The views of a scene show one set of named points, each view turned or mirrored, and shifted as a whole, with a little noise and some points left out.
(in the rows, 128 means zero)

Scene 1
View 1
non: [155 155  77 198 106 162 166 154 114 104 207 143 131 152 138 178 206 143
  63 141  97 127  99 175 127]
kef: [114 127 106 129  85 173 155 145 137 108 158 104  96 112 112 145 136 139
 112 112 121 146  83 176 116]
tosil: [148 166 121 150  46 199 125 162 141  56 127 137 129 149 145 117 229 113
  99 137 145 148  64 179 157]
Dori: [106 151 115 162  54 190 135 156 136 110 159 129  88 147 103 129 124 154
  87 139 147 133  81 182 124]
vuz: [162 133  87 175  96 182 176 140 114  78 192 128 134 145 123 156 207 148
  91 139 101 177  97 164  94]
Fupef: [123 161 102 163  78 213 145 163 127 119 180 126 114 139  91 120 136 149
  85 148 126 137  96 173 131]
Fad: [123 136 133 147  82 204 115 170 130 114 146 130  96 117  67  94 122 167
 106 159 160 142 116 185 116]
lifad: [128 177  87 181 102 226 156 173 115 145 216 130 125 141  75 123 123 154
  65 163 111 128 116 168 133]
tapi: [111 145 116 145  54 169 132 152 145  96 139 126  91 137 133 144 155 133
  98 118 143 125  63 184 140]
Laz: [102 144 118 119  85 187 131 167 146 127 142 106  92  99 101 124 114 133
 113 117 133 113  85 185 151]
kib: [123 200  95 146  95 239 145 189 131 137 186 114 141 118  96 108 145 112
  81 140 104 105  93 169 188]
vuda: [137 163  88 188  69 196 162 149 122  99 194 135 122 166 122 150 175 144
  68 143 115 147  83 171 123]
gif: [102 149 101 138 115 238 156 170 120 167 205 100 106 101  32 102  52 168
 100 151 115 142 128 166 112]
mit: [119 154 112 128  89 222 146 167 134 124 165 107 115 109  81 107 124 137
 109 135 122 142  99 172 138]
sar: [127 125 132 188  85 163 108 165 123 117 159 161  79 138  79 125 128 191
  82 175 174 122 126 194  97]
tud: [127 172  64 134  82 219 205 144 130 101 201  86 147 133 141 160 177  95
  94  97  62 162  56 152 149]
gibag: [126 163  84 136  76 205 177 149 136 100 177 100 131 130 132 148 171 108
  98 105  93 147  64 165 147]
Fosur: [ 95 158  89 157 102 233 167 164 117 169 219 104 103 120  48 121  53 169
  83 147 108 137 115 163 110]
tiril: [132 127 106 139 121 171 147 160 128 121 169 113 109  95  97 142 146 145
 109 127 115 132 113 178 123]
View 2
lifad: [145 142 124 109 129 106  91 112 102 102  80 118 105 118  69 164 181 182
 110  97  77 198 111  99 175]
Fad: [105 122 120 116 162  81 157 115 115 116  59 169 113 123  53 146 193 173
  97 143  92 125 117 112 199]
kef: [110 138 112 140 143 105 119 116  98 104  52 132  95 150  95 133 136 171
  95 185 126 127 124  76 177]
gibag: [138 136 131 141 145 120  89 116  74  98  78  76  87 134 128 152 133 155
  99 169 152 145 114  84 177]
vuda: [154 144 129 115 162 102  97 146  91  74  93  97  86 146 109 153 142 173
  97 134  95 151  91 112 150]
tosil: [137 109 163 132 204  93 131 159  84  79 107  93 105 128 126 166 155 136
  88 171 158  85  83 144 182]
tiril: [109 131 107 143 117 104 105 116 112  91  66 151 127 146  93 140 164 170
  91 176 111 147 116  84 188]
gif: [111 146  93 110 106 103 120  64 104 150  35 152  98 108  40 148 198 194
 110 111  73 198 147  66 207]
non: [157 147 127 133 133 109  64 162 104  42 113 105 115 166 127 152 137 171
  91 148  93 168  77 109 142]
mit: [114 125 124 127 140 103 124  95  93 127  59 128 105 111  78 154 179 164
 100 148 124 148 127  91 205]
Laz: [101 116 136 147 146 107 124 113 108 121  36 150 114 121  64 138 152 162
 116 169 153 132 134  79 190]
tapi: [119 124 147 138 181 101 125 148 103  92  57 130  95 141  85 135 126 162
 109 173 147 106 111  99 157]
Dori: [123 131 135 119 177  96 134 137 104 103  52 137  85 132  62 138 145 178
 115 141 111 129 117 102 160]
vuz: [144 154  98 118 145  97 101 133  87  64 113  98  92 171 146 152 147 167
  62 173  79 137  82 110 166]
Fosur: [126 154 100 108 110 109 103  76 100 138  36 138  85 115  39 145 176 200
 119 100  69 208 144  61 181]
kib: [141 113 158 135 133 119  82 108  89 112  80  96 123  89  79 175 184 154
 120 112 151 183 118 103 196]
View 3
gif: [ 92 175 137 114 201 134 149 115  78  63  44 151  88  95 151 135 150 156
  82 154 168 113 115 103 155]
tud: [ 65  66 119 175 186  98 108 117 138 109 187 130 153 121 143 144 135 152
 132 170 144 155 128 112  83]
tosil: [119  76 105 148 155 182 105 111 215 136 157 169 137 127  77 129 206  96
 166 170 107 149 114 128  92]
vuda: [ 75 103 131 175 189 141 140 112 166 117 134 171 113  83 123 144 180 115
 169 165 137 110  96 104  79]
non: [ 52  74 123 186 202 136 149 124 206 119 139 179  96  65 130 161 152 127
 158 148 141 111  84 117  56]
Fad: [116 150 127 120 180 190 133 115 143  96  55 178  99  97  91 121 189 109
 114 151 127 114 104 126 147]
Dori: [100 122 144 144 171 154 130 111 127 113  92 172 115 100  83 139 194 107
 162 139 141 106 102 126 119]
vuz: [ 57  91 117 200 218 154 129 122 183 110 145 181 128  67 128 116 151 112
 132 168 101 116  94 104  75]
sar: [ 93 147 140 142 193 193 154 118 162 106  39 205  77  63  80 135 196  94
 148 129 129  79  77 129 124]
Fupef: [ 96 126 130 140 180 150 138 112 144 102  98 163 103  98 121 141 179 125
 139 159 147 120 106 110 113]
kib: [115 109 112 104 159 130 138 110 168  98 116 137  91 131 145 173 169 160
 127 168 181 155 125 112 111]
tapi: [ 94  85 136 149 163 156 111 119 150 123 115 169 131 112  59 144 188 105
 162 126 131 120 104 152 115]
Laz: [100 105 131 112 165 151 113 122 126 101  82 155 117 125  74 150 163 132
 114 121 150 133 115 158 144]
tiril: [ 72 102 123 143 199 155 126 130 155  94  87 171 108  91 102 139 138 136
  95 130 133 123 103 144 123]
Fosur: [ 82 167 146 127 200 118 156 111  71  72  56 149  88  86 156 146 154 155
 110 152 179 102 108  98 138]
kef: [ 72  95 133 154 189 146 111 125 124 104 106 163 133 103  83 129 151 122
 116 128 126 120 108 146 125]
gibag: [ 77  75 122 159 178 122 108 117 146 110 158 142 143 122 113 143 153 139
 136 157 141 147 120 127  96]
mit: [103 126 121 122 180 153 123 116 133  91  91 153 115 117 115 134 166 134
 103 155 143 136 121 123 136]
View 4
kef: [110 179 107 100 106 161 149 106 131  81 155 131 142 132 130 162 158 123
 145 141 142 162 116 157 156]
Fupef: [104 171 145 115  85 190 143 108 124 111 130 143 107 121  89 136 161 102
 140 157 138 165  91 148 136]
Fosur: [ 56 178 190  86  86 211 188  78 148 140 116 159 119 125 131 122 161  96
 103 177 163 185  71 193 165]
lifad: [ 88 173 172 101  78 211 164  99 132 117 119 155  84 111  74 125 173  90
 129 173 151 189  79 170 120]
Laz: [109 167 121  85 112 168 139 107 112  84  99 128 145 140 133 153 135 117
 113 124 129 156  99 144 167]
vuz: [130 193  96 135  81 177 159 118 139  79 199 146  93 104  73 153 195 116
 187 165 161 182 129 157 107]
vuda: [107 173 137 117  82 177 128 112 135  97 171 144  93 121  63 153 181 105
 178 171 132 170 102 146 104]
gibag: [107 176 105 110 114 157 147 122 158  55 147 132 105 146  87 150 193 128
 135 168 101 177 117 143 132]
sar: [123 166 156 108  59 203 121  92  71 146 140 145 136  91 106 161 113  89
 178 118 191 146  85 153 130]
mit: [110 179 126 118  99 188 162 114 128  98 107 137 118 127 114 126 155 111
 109 149 135 165  94 147 162]
Dori: [101 164 147 113  87 174 116 101 115 119 142 134 133 129 107 158 140 106
 155 149 130 141  91 138 146]
non: [124 175 119  92  82 178 139 112 123  61 172 147  84 105  49 170 188 107
 191 151 153 199 118 162  77]
tud: [ 94 184 102 109 123 152 165 126 189  38 164 135  88 153  78 143 221 131
 132 191  89 195 124 153 125]
Fad: [126 176 133 130  77 201 145 108  93 133 113 138 135 106 121 130 125 100
 131 128 167 144  87 140 166]
View 5
sar: [146 175 140  69 175  80 125 126 120 146 116  73 189 118  68 138 108 171
 167 195 145  73 116 151 144]
Dori: [137 142 134 100 137  93  98 122 144 145 120 121 160 122  82 115 125 166
 173 160 171 124 143 124 128]
Fosur: [206 138 133 104 171 122 115  85 121 128  98 127 173 135  82 211 123 155
 211 106 150 109  91  87  92]
vuda: [138 138 101  85 123 112  95 138 122 176 100 136 154 129 106 123  75 203
 177 136 154 144 125 144 156]
mit: [146 121 134 123 107 133 112 121 141 135 110  98 159 142  68 167 101 145
 165 128 160 108 126 102 112]
lifad: [179 141 101  96 137 129 109 105 118 149  77 127 176 130  90 185  76 198
 189 126 149 105 101 115 126]
kib: [153 114  94 129  75 158  87 117 138 127  76 135 182 134  80 176  63 184
 163 123 171  92 134 103  99]
gibag: [130 104 114 114  80 142  80 151 130 159 122 143 150 140 101 128  79 161
 163  97 166 159 139 126 127]
vuz: [126 130 115  77 119 122 112 165 111 199 119 104 133 147 108 130  58 185
 167 114 132 164 108 161 179]
kef: [135 123 149  99 120 119  99 151 124 149 148 106 164 137  85 132 112 126
 161 120 156 140 132 131 121]
tud: [135  89 101 115  68 157  75 155 124 172 117 164 135 148 117 136  68 167
 173  64 165 189 132 120 127]
tapi: [115 132 132 102 106 103  83 151 138 143 138 120 172 121  84  94 112 151
 151 157 173 126 158 141 129]
Fupef: [150 137 117 102 123 118 108 118 135 148  99 115 163 132  81 152  93 177
 176 140 159 112 123 119 130]
tosil: [ 79 123 106 116  60 120  96 160 159 168 105 103 139 134  79  83  67 192
 129 171 172 123 168 145 164]
gif: [198 135 147 114 160 130 131  86 124 123  99  98 170 144  66 224 121 139
 201 110 147  97  88  80  89]
tiril: [145 127 141  90 122 133 107 153 107 146 140  87 180 140  82 161  85 130
 156 123 142 113 114 141 121]

Which points are out of place in each view (at most two, in the order of its rows)? Write - if all are in place.
view 1 -> -
view 2 -> -
view 3 -> -
view 4 -> non
view 5 -> Dori
